A landscape with many valleys, sampled at points; each row gives a point and its height.
From any point a ball rolls to the lowest of the 2 points nearest to it. It stops when none of these is lower. Distance is the straight distance between rows; heights are no part of it.
j730 (h 466): [110 157  84 128  82 148 139 161  97 165  97 144 171  98  99 112 112 147
 120 149 125  95  74 169 110 118 130 145  95 141 141 151  64  91 121 107
 119 113 175 134 161]
j280 (h 571): [120  91 152  94  63 118 128 113 108  99 153 132  92 161 150 124 103 108
 177  80 155 113 154 104 155 137 135 119 146  95 170 138 182 129 121 156
 169 160 135 125  91]
j220 (h 608): [182 149 150 118 173  90  80 196 150 111 100  97 116  99 125 147 118 119
 133 146 129 167 133 101 102 165 105 109 195 142 193 140 154 160  97 110
  91  67 117 127 137]
j674 (h 587): [178 171 156 132 108  86 117 200  95 144 119 144 112 109 117  99  95 166
 119 137 137 125  82 106 166 178 122  88 153 105  95 106  70 147 127 106
  99  87 142 157 136]
j922 (h 179): [116 135 129 113 181 120 102 145 166 122 174 135 118 140 137 117 144 123
 146 106 129 156 158  94 130 158 113  77 105 148  93 102 163 152 156 101
 114 123 111 167 115]
j792 (h 166): [162 117 125 126  86 145 158 182  91 127  86 140 114 129 105 134  99 101
 130 161 141 103  94 139 170 134 158 151 128 141 185  96  72 113 118 133
 136  84 191 149  86]
j336 (h 270): [183 133 147 114  65  64 131 172  96 121 147 165 111 125 156  75 186 163
 149 138 130 109 113  99 147 159 127 122 180 128 152  87 180 122  76 136
  91 139 125 130 149]
j837 (h 200): [115 116 155 135 103 178 170  98 131 142 125  92  85 183 109 136  97  93
 133 101 120 109 165 136 136  95 145  94 127 132 141 141 133 141 130 142
 184 128 160 125  95]
j358 (h 498): [134 127 170 165 128 118 153 119 136 104 109 133  68 122 139  83 115 161
  53 150 145 133  95 113 171 107 155 114 145  88  51  88 106 148 100 117
 120  83 131 118 149]
j848 (h 25): [129 132 136 143 117 146 159  79 147 129 107 134  82 138  91 107  56 131
  68 123 149 100 149 119 175 134 131  95 136 118  74 146 113 157 135 165
 138  68 149 144  75]
j574 (h 520): [156 190 153 164 143 135 149 176  94 139 130 159 103 123 128 106  60 185
 101 116 125 153 142 122 141  85 158 104 125  89  22 128  71 125 113 158
  88  85 128 131 171]
j871 (h 170): [113 143 153 127 124 131 136 152 127 126 139  99  86 166 113 138 106 100
 149 109 119 143 176 105 129 126 146  60 126 139 149 122 156 152 139 134
 152  86 163 147 113]
j614 (h 301): [154 117 143  98 134  89 106 111 128  87 171 177 165 148 154  73 227 140
 143 105 106 127 108 113 138 128 126 144 131 142 120  63 175 105 141 120
 120 172 111 147 179]
j301 (h 445): [131 166 100 147 104 108 132 130 132 107 133 177 190 107 154 116 145 150
 103 141 138 120  84 167 140 141 107 155  93 105  79 104 109 107 139 123
  92 167 134 131 131]
j679 (h 485): [119  95  73 137 118 113 109 106 127 137  69 123 150  92 105 164  92 134
  85 149 149 114  42 147 129 149 106 188 159 137 165 175  75 133 121 105
 113  92 114 109 136]
j938 (h 501): [159  90 209 151 140 125 130 163 177 165 138  58  84 151 129 110 127 110
 114 153 114 130 160  83 107 135  96 128 183  86 129 113 146 177 110 117
 123 171 136 133  99]
j865 (h 255): [129 140 112 141 144 187 159 145 154 177 160 139 142 147 113  96 120 128
 120 128  76 112 167 133 119  84 101 101  74 148  53 125  94 109 133 113
 122 177 131 140 138]
j828 (h 459): [122  67  83 119 163 115 129  64 122 129 104 123 146  96 146 189 112 134
  93 124 142 126 106 140 125 154 118 201 150 130 143 190 134 116 132 133
 118 190  58 110  86]
j759 (h 198): [ 77 152 126 134 171 119  91  77 117  91 154 118 152 140 146 155 181 104
 144  75 126 176 136 167  86  92 163 148 112 127 115 117 173 121 162 157
 165 124  89 115 133]
j551 (h 175): [123 101 156 138 162 172 161  95 170 122 156 114  79 166 137  90 124 128
  98 131 125 127 176  84 172 116 130  93 103 110  45  90 150 144 142 106
 159 160 115 138 109]
j602 (h 635): [145 140 159 177 171 135 145 178 174 199 130  86  99 119 124 135  87 133
 106 125 119 140 176  70 121 121 105  88 167  90  60 142  98 182 127 119
 142 116 109 139 135]
j726 (h 236): [154 115 130 105  85  85 103 161 104 102 126 155 128 108 136 116 158 127
 110 151 147  98  59 122 151 150 133 130 120 132 174 107 122 126  90 102
  84 100 133 135 116]
j228 (h 354): [115 155 139 150 103 136 153 137 127 204 150 139 113 124  94  89  77 152
 108 115  98 102 126 112 117 124  94  75 135 111  44 166  75 147 122 128
 128 133 116 168 169]
j562 (h 352): [103  79  88 110 143 111 110 137  98 105  80 112 123 107 126 194 137 113
 136 128 140 153 103 137 107 119 143 196 143 156 206 153 117 111 119 121
 111 132 110  96 117]
j57 (h 432): [106  43 133 133 110 135 127  47 123 137  70  91  89 176 114 170  98 108
 109 112 148 106 104 129 144 119 152 176 161 108 187 161 136 164 116 136
 145 131 121 121  90]
j137 (h 487): [106 131 146 144 129 137 154  61 136  79 110 141  72 141 145 100 119 138
  76 126 146 133 132 142 160  78 163 110 105 107  67 103 143 147 116 160
 133  87 139 106 131]
j337 (h 65): [140 104 143 124  93 170 153  76 117 108 109 156  71 141 103  56  84 134
  71 147 137  96 120 115 205 122 152  84  94 106  78 108 120 149 118 141
 129  81 168 150  89]
j567 (h 302): [184  95 147 109 195 127 133 102 135 110  91  93 115  90 181 173 156 118
  84 148 150 113 134 134 121 123 148 178 162 111 186 136 165 125  82 133
  96 162  84  98  61]
j320 (h 62): [150 145 145 154 123 166 201 125 147 153 107 124  95 135  91 125  39 116
  95 140 141 104 173 140 174 134 124 130 155 124  79 137  82 133 144 179
 162 111 164 142  64]
j385 (h 86): [ 76 150  93 132 165 135  77  96 117 112 115 132 172  93 122 139 193 123
 104 114 128 152  64 171  69 105 144 121  96 139 135 141 131 137 139 112
 103  80 108 131 169]
j429 (h 616): [162 193 116 147 161 150 170 213 146 177 122 141 146 113 112 133  91 128
 129 150  97 147 181 142 142 110 121 123 123 155  77 105  59 109 149 132
 115 130 150 119 112]
j539 (h 217): [ 78 154 110  99 124  95  66 134  89  97 137 156 139 114 119 144 134 120
 184 112 146 160 129 100 114 158 142  80  99 148 183 147 159 156 151 130
 110  57 133 144 156]
j634 (h 425): [163 102 169 116  70 121 139 130 124 100 144 130 104 177 159  79 200 136
 139 128  99 119 111 112 146 113 142 114 119 123 128  45 145 109 114 109
 146 149 162 118 165]
j507 (h 266): [143  71 148  76 162 120 119  53 104  95 133 146 129 147 182 130 174 118
 112 124 143  95 107 117 168 120 165 171 107 108 160 115 177 107 107 133
 138 174  72 113  97]
j79 (h 257): [ 61 133  92 132  79 132 114 101 103 105 150 138 147 144 143 147 112 128
 202  68 131 157 151 133 107 122 135 134 110 120 134 155 147  96 172 151
 182 170 138 108 137]
j305 (h 401): [135 153  98 109 172 124  81 144 127  77 135 161 164 132 148 105 201 121
 120 130 121 149 109 133 136 120 141 115  65 148 133  63 150 125 142 103
  73  99 125 151 131]
j201 (h 282): [ 93  80 101  78 126 117  99 129 125 143 182 167 167  81 104 119 137 143
 167 155 155  97 113 111 131 202  74 129 121 156 165 185 137 108 137  87
 121 159 118 149 133]
j872 (h 254): [ 68 156 113 108  88  91  71 100  84  90 168 179 160 133 139 115 150 146
 205  90 140 162 126 121 105 157 133  93 118 117 145 137 178 127 160 146
 135 116 123 143 181]
j701 (h 377): [132 120 159 156  92 174 178 115 146 181 151 130  82 162  95  90  67 132
 104 105  93 104 166 120 129  90 112  89 128 112  30 150  91 129 112 167
 151 157 132 135 139]
j122 (h 543): [ 75 168 136 159 122 119 108 131 113 158 161 116 161 115 103 145 170 168
 190 137  92 166 158 136  59 151 104  78 141 145 112 154 123 124 145 126
 134 130 133 125 206]
j427 (h 626): [144 156 144 150 173 153 172 197 176 190 116  85 110 130  99 146  94 103
 121 152  97 148 189 116 116 118 108 106 158 148 110 129  89 147 140 118
 144 114 134 134 118]
j666 (h 457): [ 88 107  83 142  99 141 135  61 122 137  97 130 123 139 118 146  92 126
 103 104 142 108  94 143 130 106 147 146 112 127 126 158 116 140 135 143
 135 106 147 119 113]
j415 (h 436): [156 119 178 159 126 104 144 151 140  98 132 112  89 162 160 109 191 147
 119 135 109 165 139  82 129 103 165 127 145 112  97  51 155 129 113 124
 130 119 140 107 167]
j849 (h 283): [134 124 127 150 152 147 140 147 165 163 169 128 142 142 141 100 181 135
 126 135  86 128 142 103 133 117 110 106  96 125  59  79 114 127 139  89
 125 181 126 141 148]
j282 (h 526): [134 134 122 157 144 135 145 134 169 165  79  74 130 114  85 164  92 105
 109 168 136 119 117 154 106 137  88 163 190 136 162 175  85 147 130 112
 164  91 115 107 136]
j577 (h 527): [110 134 142 160 131  98  88 145 140 166 167 124 172 110 114 124 212 158
 195 146 100 180 157 137  67 167  99 125 170 155 113 125 167 134 137 143
 131 183 102 111 185]
j117 (h 227): [134  95 172 101 140 152 139  45 151  87 150 132 137 192 168  77 163 127
 121 113 118 112 134 127 171 108 133 129  86 114  98  78 151 106 150 121
 193 190 109 115 131]
j575 (h 340): [ 59  59  91  52 138 138  98 131 100 130 124 137 127 125  86 137 104 103
 163 140 161 116 106  86 155 170 109 138 120 158 223 172 135 138 150  98
 133  88 124 142 131]
j894 (h 530): [173 198 145 174 158 119 144 203 117 139 123 136 103 115 143 138  91 169
 123 128 131 174 179  93 159 123 152  99 148 102  43  91  84 139 138 134
 106  90 136 116 131]
j636 (h 140): [114 139  74 143 106 151 160  96 146 162 144 156 176 121 117 132  72 126
 109 139 126 101 139 145 149 154  91 148  88 136  79 159 101 118 176 132
 149 179 138 135  91]
j361 (h 396): [158 108 128 132  73 180 166 102 109 131 109 142 116 148 140  93 112 132
 106 148 122  86 113 161 168 102 142 124  79 121 103  97  93 100 106 132
 145 145 188 125 110]
j10 (h 209): [155 137 131 152 199 143 109 193 164 157 158 115 108 131 148 134 147 131
 149 124 121 177 194  45 114 139 139  80 123 140  83  84 153 159 140  92
 113  89 128 158 128]
j314 (h 447): [186 129 181 150 132  89 124 187 141 105 118  93 100 137 154 131 173 139
 116 151 121 159 132 107 117 125 147 143 176 122 146  81 163 138  87 131
  93 119 124  96 117]
j30 (h 218): [ 86 143 118 121 140 189 134  94 152 159 173 137 136 170 101  85 107 127
 135  81  84 113 160 143  94  78 113  79  77 146  63 170 136 119 143 129
 134 154 109 149 157]
j273 (h 147): [111 200 139 185  67 111 164 119  90 137 142 129 149 137 136 149 121 163
 172 103  73 166 161 158  76  84 140  95 137 104  87 131 121  96 121 174
 134 139 142 112 207]
j453 (h 586): [169  94 173 118 111 126 136 158 104 103 105  92  78 135 136 143 123 102
 135 135 147 112 165 110 131 113 151 158 187 101 239 126 172 143  87 147
 107 120 158 123  65]
j592 (h 475): [112 103 163 133 192 132 109 150 174 172 130  44  93 139 101 131 128 101
 136 137 112 157 146  94  84 139 104  70 160 141 158 159 148 180 122  80
 140  80 132 167 158]
j543 (h 510): [171  95 195 160 153 157 159 137 183 175  87  62 108 148 112 143 120 110
  79 179 114 109 136 134 132 124 107 148 167 113 130 115  99 168 106 109
 138 160 132 113  81]
j890 (h 547): [176 146 132 101 161 122 132 192 160 130 108 100 115  91 110 138  62  88
 146 168 150 133 178 112 114 170  81 163 216 115 218 152 142 138 126 132
 126  92 121 137 100]
j255 (h 394): [125 126 171 161  64 136 177  90 133 141 137 117  70 157 124  88  98 139
  93 109 124  97 123 127 150 122 120  86 144  83  60 122 112 140 111 157
 169 140 149 133 138]
j885 (h 420): [117  82 178 165  67 118 142  65 128 114 102  78  67 175 113 144  95 109
 106 101 156 100 117 133 131 116 135 140 177  70 161 160 154 170 106 165
 176 124 143 130 106]
j788 (h 521): [172  62 206 149 132 159 153  82 159 146  94  84 101 164 147 156 142 114
  89 179 131  92 129 148 126 129 144 171 143 107 161 114 138 139  89 124
 132 199 116 104  73]
j888 (h 470): [107  72  98 110 150 138 145  70 124 133 129 128 139 142 149 178  82 119
 131 112 138 121 149 125 146 150 126 185 123 130 136 181 151 109 153 140
 148 220  81 114  62]
j489 (h 577): [137 157 139 125  74  67 108 164  94 140 120 144 128  94  96 119  88 150
 135 149 156 103  83 123 140 194  96 110 167 115 150 157  80 137 124 118
 128  98 134 158 150]
j222 (h 488): [132  83 179 109 180 125 110 147 194 180 159  71 103 134 114 113 118 103
 139 141 129 142 155  84 106 165  80  98 158 132 136 150 163 178 127  86
 127 149 123 166 114]
j109 (h 225): [110 117 148 136  95 184 164  58 130 105 131 116  83 186 153 118 100 116
 132  79 130 123 173 156 145  62 158 101 101 114  95 127 141 121 128 169
 185 130 151  94 112]
j688 (h 262): [ 89 199 111 145 119 136 146 136 101 141 126 143 144 115  95 143  68 144
 133 114 113 141 156 151  74 101 128  94 115 139 112 184  94 114 136 152
 117  82 133 141 178]
j219 (h 309): [ 91 184  46 143 141 147 123 130 122 100 117 176 185 108 138 151 103 125
 143  98 149 150 160 162 115 114 127 148  68 133 104 135 122  98 179 146
 109 139 151 140 114]
j745 (h 499): [ 69 101 121 105 152 121 109 130 144 137 148 100 129 113  97 167 100 125
 182 125 166 133 178 108  90 176  86 154 159 142 177 198 154 122 161 138
 166 143 113 118 133]
j756 (h 502): [147 168 116 149  69 117 169 145 109 173 110 154 150  99 102 105  56 149
 118 138 143  78  79 160 169 157 111 144 133 105  85 150  49 112 145 155
 144 137 166 139 113]
j455 (h 363): [ 93  79  73  80 142 157  99  93 128 146 103 132 146 124  86 133 110  99
 105 149 142 106  73 105 149 154 127 126  95 168 192 158 127 162 148  79
 118  60 122 147 115]
j463 (h 285): [122 110  99  70 178  94 105  59  90  70 155 178 165  97 174 128 187 119
 111  93 148 116 112 128 163 119 149 179 113 106 139 122 183 109 136 146
 116 158  58 133 112]
j417 (h 428): [123 126 108 118  77 123 120 115 119 115 152 159 160 133 143 101 163 134
 131 130 124 100  78 144 135 136 115 125  78 121 127 103 126 104 131  98
 121 163 145 138 141]
j875 (h 592): [173 106 143 104 151 126 122 173 122  86  89 115 101 122 137 173 129  92
 115 150 160 137 149 115 141 122 156 156 146 143 220 110 150 145 100 130
  93  88 137 113  63]
j731 (h 486): [123 147  69 128  88 131 148 149 116 176 110 158 190  83  92 113  67 148
 109 167 141  93  71 151 151 171  95 166 115 130 123 161  59 103 155 110
 134 126 152 139 130]
j972 (h 122): [104 154 131 161 155  96 108  84 139 111 112 113 143 104 136 137 179 136
  69 110 124 151  44 168  74 108 132 125 147 114  99 134 121 154 118 128
 108  77  87 118 186]
j710 (h 579): [165  91 176 115  82 128 143 130 120  95 130 113  86 157 153 129 152 117
 138 130 142 109 150 121 143 118 156 149 152 105 179  98 174 120  87 145
 138 173 146 106  86]
j736 (h 472): [ 89 135  85 130 114 147 134  47 122 103  98 155 104 139 134 126  75 123
  98  85 159 120 138 134 162  88 162 127  84 109  88 146 140 157 141 187
 122  68 156 111 100]
j33 (h 461): [125 113 163 150 203 142 116 133 171 149 128  48  95 140 129 144 172 109
 100 121 101 162 128 107  80 105 136  97 138 140 115 119 147 171 117  98
 132 104 101 132 139]
j102 (h 314): [ 67  44 105  43 142 132  93 108  98 133 161 146 149 120 124 115 125 124
 188 121 145 103 114  93 166 165 111 131 113 149 195 191 159 116 125  88
 145 157 106 142 107]
j795 (h 458): [174 139 169 159 119  84 123 163 147 117 102  96 118 116 142 152 143 132
  96 151 143 126  91 150 127 130 125 156 173 113 139 121 109 140  86 124
 107 124 118  92 116]
j740 (h 471): [161 110 123 132 129  89 100 137 138 118  98 117 142  75 129 160 135 130
  92 150 154 107  55 147 124 151 102 165 175 128 173 167 104 136  83  97
 104 123  85 108 126]
j676 (h 551): [ 92 104 156 105 102  85 108 101 144 132 183 116 121 125 129 115 137 131
 173 107 149 113 130 119 108 168  97 113 159 116 141 172 181 134 123 133
 159 175 100 142 134]
j86 (h 617): [141 133 137 111 178  83  63 144 150 108 133 107 133  59 122 143 155 134
 138 135 141 151 118 115  78 178  89 113 189 138 177 176 165 151  97 119
 102 100  85 128 155]
j825 (h 247): [148  89 183  74 151 131 117  91 142  88 161 127 121 182 169  95 181 117
 147 118 120 114 146 107 165 121 144 131 114 125 142  79 192 112 118 119
 164 180  95 119 102]
j981 (h 358): [117 148  93 117 141 177 133  73 135  91 118 150 160 154 154  91 151 140
 107 106 125 115 135 174 139  62 148 130  45 113  87 100 140 101 129 147
 121 142 148 134 152]
j841 (h 431): [165 168 114 141  80 138 121 204  86 158 128 141 137 145 120  96 164 145
 176 148  75 144 136 122 119 128 147  89 107 177 141  74 110 106 114 104
 108 114 187 136 161]
j638 (h 103): [117 163 146 171  83 135 152 145 104 183 169 117 138 150 122 132 126 161
 202 110  52 172 201 112  77  97 129  62 140 126  77 126 130 118 126 151
 148 161 133 126 208]
j927 (h 258): [154 111 131 100 201 125  87 116 161  95 133 122 140 105 141 152 164 107
  88 137 135 140 104 126 121 149 124 127 110 158 140 117 157 150 125 103
 104 118  70 131  91]
j318 (h 497): [107 109  83 151  88 110 129 126  84 135  52 117 123 113 118 159  91 128
 109 133 148 117  49 165 137 104 149 182 152 126 168 153  66 131 108 133
 117  67 169 113 149]
j413 (h 137): [139 105 155 104 128 151 132 145 133 125 130 125  80 154 104 110 110  96
 103 141 140 106 134  99 173 151 131  74 112 142 146 102 136 165 126 109
 130  88 158 165  78]
j275 (h 627): [137 143 109 119 155  67 100 136 118 105 115 100 116  43 149 149 125 143
 150 116 160 134 152 106  91 161  95 138 218  97 195 201 181 142 101 148
 109 108  98 114 129]
j312 (h 557): [174 134 137  92 162 128 131 217 172 163 128 115 129 104  97 127  85  99
 139 184 134 139 153 105 140 199  87 122 171 157 172 117 114 141 134  95
 121  98 131 160 103]
j861 (h 500): [135 140 103 143 116  99 134 144 141 122 145 140 158  86 144 170 134 133
 164 125 140 138 173 140 107 146 110 182 157 134 131 150 147  99 139 156
 123 210  97  93  87]
j762 (h 512): [135 142 118 134 133  86 106 152 147 147 167 154 179  70 135 127 183 152
 173 148 123 145 156 137  99 174  84 143 173 147 120 145 159 119 131 141
 104 202  79 113 133]
j422 (h 328): [113 175 134 141 138 115 126 165 123 210 143 129 140  93  90 119  82 170
 146 141 104 141 141 102 108 154  83  67 163 118  72 169  60 164 133  96
 128 115 113 164 199]
j541 (h 178): [ 75 170 104 106 157 132  96 122 103 101 120 136 124 126 119 143 129  91
 139  95 131 153 132 113 118 101 157  68  68 152 166 149 148 171 152 135
 102  28 130 137 145]
j411 (h 212): [153 126 148 123 114 116 108 184 106 130 118 126 104 132 124  96 167 133
  99 154 111 117  60 107 145 128 145  80 113 135 145  78 102 142  91  77
  88  60 161 151 144]
j645 (h 243): [ 91 122 112 110 106 138 114 156 138 167 170 145 165 113  89 129 137 138
 195 164 128 119 158 125 107 187  82 123 115 174 149 154 114  98 158 101
 150 168 158 129 148]
j252 (h 96): [142 134 109 141 130 181 192  91 158 151 126 137 127 150 116 138  59 112
 101 147 128 102 185 142 173 128 120 136  97 144  73 134 106 116 158 149
 159 154 154 128  58]
j966 (h 537): [179 142 114 125 167 139 132 186 170 136  75  95 133  99  99 171  69  91
 123 180 152 135 117 148 129 155  91 196 210 125 203 149  95 132 119 113
 144  92 104 100 116]
j113 (h 318): [162  93 151  95 192 130  95 116 122 112 111  83 121 125 162 173 191 100
 128 135 131 134 139 137  96 105 178 173 137 145 207 113 185 117  97 124
 115 150  84  99  75]
j707 (h 187): [144 136 166 152 158  95 136 111 162 107 139 113 139 132 155 146 205 127
 109 128 111 157 129 149  96 109 138 178 144 122  82  80 148 122 129 148
 134 181  92  96 137]
j846 (h 408): [112 121 183 154  66  94 160  72 141  98 138 107  71 162 139 125  99 127
 106  97 160 112 129 123 135 130 125 117 160  68  98 132 158 153 122 178
 175 142 130 119 124]
j884 (h 256): [182 137 124 106  71  63 127 181  86 114 137 171 126  74 152 102 148 155
 129 142 152  84  97 116 170 169 122 134 175 114 167 121 130 110  77 121
  75 129 121 133 108]
j443 (h 513): [136 141  99 146  92 105 161 132 125 152  96 137 126 105  94 140  27 123
 113 134 167 100 101 136 163 176 100 170 177 109 121 167  70 127 156 154
 156 101 132 146  97]
j735 (h 514): [ 87  96 111 125 164 145 121 119 164 146 105  68 131 112  81 176 116 111
 138 161 149 126 135 131  77 155  80 173 169 148 190 190 114 132 149 111
 173 106 109 108 150]
j939 (h 146): [106 128 148 125 190 130 126 106 164  88 176 138  97 163 152  94 148 130
 125  91 134 159 181  67 154 124 134  93 106 108  50  78 177 145 170 124
 152 128 106 155 135]
j398 (h 417): [144 165 107 127 130 118  94 183 107 109 135 152 130 147 134 108 174 133
 156 133 107 160 138 110 129 134 148  81  92 169 141  64 143 128 130 104
  81  80 157 148 141]
j192 (h 202): [146 109 143 126 156 171 154  82 171 114 174 125 136 181 156  96 134 127
 124 141 109 123 181 117 185 132 110 112  67 120  63  83 136 115 159 113
 167 220 114 129  99]
j528 (h 206): [ 80 122  76 118  93 170 135 163 106 161 134 134 170 123  92 149 142 133
 194 159 112 124 149 138  93 141 115 163 104 175 175 135  87  65 161 105
 157 162 180 100 157]
j675 (h 299): [ 88 179 113 136 156 135 132 138 146 170 130 122 138  95  81 138  84 140
 127 139 122 137 146 129  87 153  77  82 149 152 109 184  82 148 152 114
 135  84 112 145 180]
j516 (h 379): [130 112  88 124  92 202 153  67 123 140 110 141 146 163 146 106 104 137
 119 108 116  88 135 179 137  62 146 140  55 129 100 133 116  93 115 143
 140 159 168 117 131]
j794 (h 159): [ 80 150  84 141 134 142 100 105  93  97 117 128 163 136 151 161 183 117
 167  93 113 169 118 174  85  65 180 152  81 137 151 116 139  97 141 143
 133 126 145 100 152]
j268 (h 335): [117 175  64 143 159 159 133  86 144  74 132 164 190 134 158 118 125 137
 116 108 147 136 164 175 150 101 126 150  48 107  65  99 134  92 167 157
 110 169 144 141 114]
j191 (h 141): [134 135  95 106 106 167 172 144 104 140 102 154 113 132  94 111  58  95
 118 141 143  97 123 121 177 138 145 121 106 140 151 119  89 125 149 154
 146  60 177 170  83]
j4 (h 216): [158 167 138 168 156  93 104 172 153 118 126 123 163 105 150 152 201 142
 125 137 106 183 111 149  91 128 135 151 164 140 104  87 125 130 119 125
  92 137  93  92 151]
j400 (h 104): [150  97 129  92 100 177 151 117 111 142 128 153 110 150  90  73  87 107
  92 149 126  71 106 106 203 154 126  79  81 136 133 115 110 144 140 115
 137  92 176 183  77]
j445 (h 605): [166 171 115 143 125 148 143 225 121 203 139 160 164 110 113  88 128 159
 134 152  77 120 139 123 148 107 119 107 102 127  60  96  49 109 133 105
  97 160 152 137 151]
j697 (h 280): [128 200  84 159 132 120 136 162 118 115  98 166 165  94 142 160  87 138
 118 120 151 143 123 174 131 121 134 154 107 137 102 128  82 110 147 145
 100  99 160 112 117]
j147 (h 189): [102 164 137 170  89 147 166 100 126 139 144 125 123 150 126 141  95 135
 136  85  97 133 154 183  75  53 137 112 111 116  74 167 117 103 112 187
 141 144 133 106 186]
j370 (h 448): [131 124 175 163 167  98 123 139 146 130 146  79 112 145 152 138 201 133
 122 110  93 177 122  85  85 106 157 113 156 111 100  84 172 153 125 120
 130 101 108 126 187]
j648 (h 334): [130 102 111 107 145 105  94 138 103 108 130 105 130  99 144 166 188 127
 165 118 133 145 135 130  91 119 159 174 157 152 202 144 179 110 106 134
 115 152  96  96 106]
j285 (h 384): [131 121  92 111 163 133  92  97 113  80 111 152 166 129 162 146 184 116
 113 135 141 135  89 159 135 102 163 169  54 137 146  87 140 116 133 121
  94 125 119 122 114]
j914 (h 600): [158 149 118 108 131  79  92 184 113  83  98 143 118  92 130 163 119 109
 132 135 158 150 122 109 135 153 138 122 154 145 203 130 141 146 109 134
  86  52 119 123 112]
j595 (h 134): [ 94 159 121 124 175 111  83 105 118  78 123 127 130 118 139 149 183 101
 111  99 130 170  91 143 100 101 163 104  91 136 141 113 157 161 139 140
 101  48 102 125 150]
j607 (h 230): [109 139 132 146  66 129 143  95 117 105 142 124 116 163 157 138 133 123
 162  83 122 134 134 150 115 100 149 112 109 112 125 117 140 109 137 154
 175 149 154 104 141]
j7 (h 281): [ 86 128  83 120  58 106  87 126  59  91 153 176 154 137 148 128 139 157
 233  77 134 168 158 118 113 152 134 134 135 135 162 143 177  92 153 168
 145 158 131 104 167]
j245 (h 190): [171 120 166 127  97 154 151 185  84 142  97 125  85 142  95  84 129 117
 112 158 108  98  82 127 168 118 161  85 122 133 151  91  68 128  92 118
 119  66 194 162 118]
j166 (h 142): [131 166 130 152 119 155 146 161 110 142 163 132 112 166 139 115 137 140
 165  96  67 161 188 109 100  79 148  69 104 133  81 101 133 108 123 137
 121 124 144 137 182]
j615 (h 449): [131 180 114 136  90 141 127 183  96 159 119 144 161 117 114 100 158 152
 134 146  86 122  98 166  93  97 140 108  94 144 124 122  82  94  99  97
  92 116 168 133 184]
j935 (h 248): [164 173 108 164 159 116 114 168 146 110  99 136 175  87 153 180 146 135
 112 147 136 158  91 188 117 120 133 177 132 152 121 112  82 114 125 116
  87 123 124  77 115]
j24 (h 303): [154 120 145  79 157  85 111  68 109  37 158 191 167 129 167  85 206 134
 116  99 136 112 133 116 174 108 148 173 118 118 127  79 181  94 142 151
 131 171 100 131 151]
j307 (h 503): [ 92  97  49  98 108 124 121 139  99 137 104 163 170  86 102 139  81 137
 107 157 147 116  70 122 140 179  96 180 114 143 166 167  89 105 155 100
 107 117 128 136 133]
j352 (h 228): [ 99 115 121  99 191 130  76  85 126 104 152 121 156 127 142 160 165 101
 140 103 137 148 125 145 110 122 150 161  97 152 145 132 171 124 147 122
 148 144  66 123  90]
j514 (h 508): [132 150 150 163 124 136 152 124 125 136 114 147  96 130 131  83  99 179
  66 121 121 118  98 152 136  71 153 120 128  99  34 128  87 129  87 151
  90  84 135 115 178]
j911 (h 116): [104 151  79 123 138 159  95 151 107 116 119 129 170 128 124 142 185 117
 164 132 106 147 123 161  90  88 163 130  64 181 179 111 123  91 141  96
 113 115 160 118 142]
j578 (h 567): [149 143 138 111  95 111 139 190 125 160 128 133 126 109  88 116  87 115
 155 167 140 108 125 117 147 193 101 115 156 143 161 127  89 123 139 115
 144 108 151 172 114]
j753 (h 563): [ 80  75 153  92 107 116 115  99 127 124 150 108  97 149 118 125  77 101
 170  94 169 103 149  95 139 154 113 120 163 105 186 192 185 156 130 134
 167 147 118 149  93]
j388 (h 595): [187 170 145 141 134 132 150 214 104 192 129 148 120 101 107  83  86 170
 121 141 118 112 111  95 182 140 131  89 134  98  50 105  35 130 141 116
 110 122 145 149 133]
j373 (h 484): [ 96 105 111 126 120 109 142 113 150 135 143 115 133 106 117 169  78 118
 146 118 160 118 162 119 110 164  90 172 159 122 139 194 143 123 154 146
 158 197  93 119  94]
j905 (h 160): [124 121 163 143 135  90 134  79 148 107 128 122 131 127 151 131 196 136
  78 128 131 125  58 153 102 112 136 160 135 113  96  98 134 137 118 130
 127 135  96 112 158]
j973 (h 531): [147  75 191 124 117 128 155  74 168 141 145  99 113 161 144 120 155 128
  94 151 125  86 108 127 135 142 113 143 137 101 109 119 154 142 111 122
 155 214  93 118 101]
j111 (h 368): [115  88  89 109 124 124 108 119  87  92  87 144 127 136 155 174 141 106
 135 122 141 140  88 137 142  99 171 182  83 142 181 110 126 117 120 130
  97 130 141 103 106]
j519 (h 412): [164  95 142 103  77 142 135 108 115  93 141 150 128 161 160  84 166 132
 111 161 121  94  92 133 180 123 136 125  69 116 130  62 128 100 112 101
 131 165 158 127 125]
j98 (h 540): [119  97 174  98 112  82 138  71 157 119 183 132 129 133 147 101 172 131
 126 102 130  95  99 123 124 147 102 143 155 102 104 133 179 130 127 132
 163 205  80 136 144]
j423 (h 224): [ 72 157 104 161  73 147 164 103  92 141 130 125 122 138 108 157  59 127
 158  88 117 135 163 156  87  82 137 116 124 124 123 192 107  99 144 179
 172 123 156 117 170]
j91 (h 180): [ 94 174 105 129 162 162 117 125 132 122 168 151 150 153 134  90 154 133
 152  83  92 152 164 137  97  83 128  78  80 128  73 118 143 108 156 125
 115 138 121 162 176]
j720 (h 162): [ 90 122  63 111 126 202 138 136 106 156 105 127 173 138 113 141 142 124
 160 137  99 121 129 171  92  66 151 163  57 175 170 143  95  66 136  97
 137 152 171 110 152]
j925 (h 284): [187 116 152 121 202 131 120 121 175  90  89 103 115 102 151 167 113 113
  62 152 156 138 130 123 133 147 120 153 156 131 144 132 148 154 101 128
 101 123  86 100  62]
j772 (h 443): [ 98  55  85 126 130 120 119  19 131 134  76 119 125 152 130 182  86 131
  91 104 137 124  94 137 145 139 150 190 140 124 126 168 129 142 143 151
 115 140 106 110  84]
j611 (h 286): [166 119 130 105 124  81 102 155 112 105 157 161 142 124 154  92 228 145
 155 136 116 129 104 118 122 142 139 134 145 165 164  81 188 117  98 117
  86 136 108 129 148]

Call two points neighbours if one is among the 2 nearest of the other. Go from one point of each pair to the other, from neighbour to neighbour, staying as low as possible. Name the highest point that can't be avoided.
j519 and j911 | j731
j848 and j385 | j7
j939 and j848 | j24

Two balls start at each pair of points below. Name the first point that both come to, or write -.
j361 and j137 | -
j841 and j445 | -
j762 and j745 | j373
j514 and j674 | j772
j973 and j255 | -
j489 and j318 | j772

Where does a ball stop that starts at each point below?
j730 | j911
j427 | j638
j275 | j415
j577 | j638
j86 | j415
j894 | j638
j701 | j638
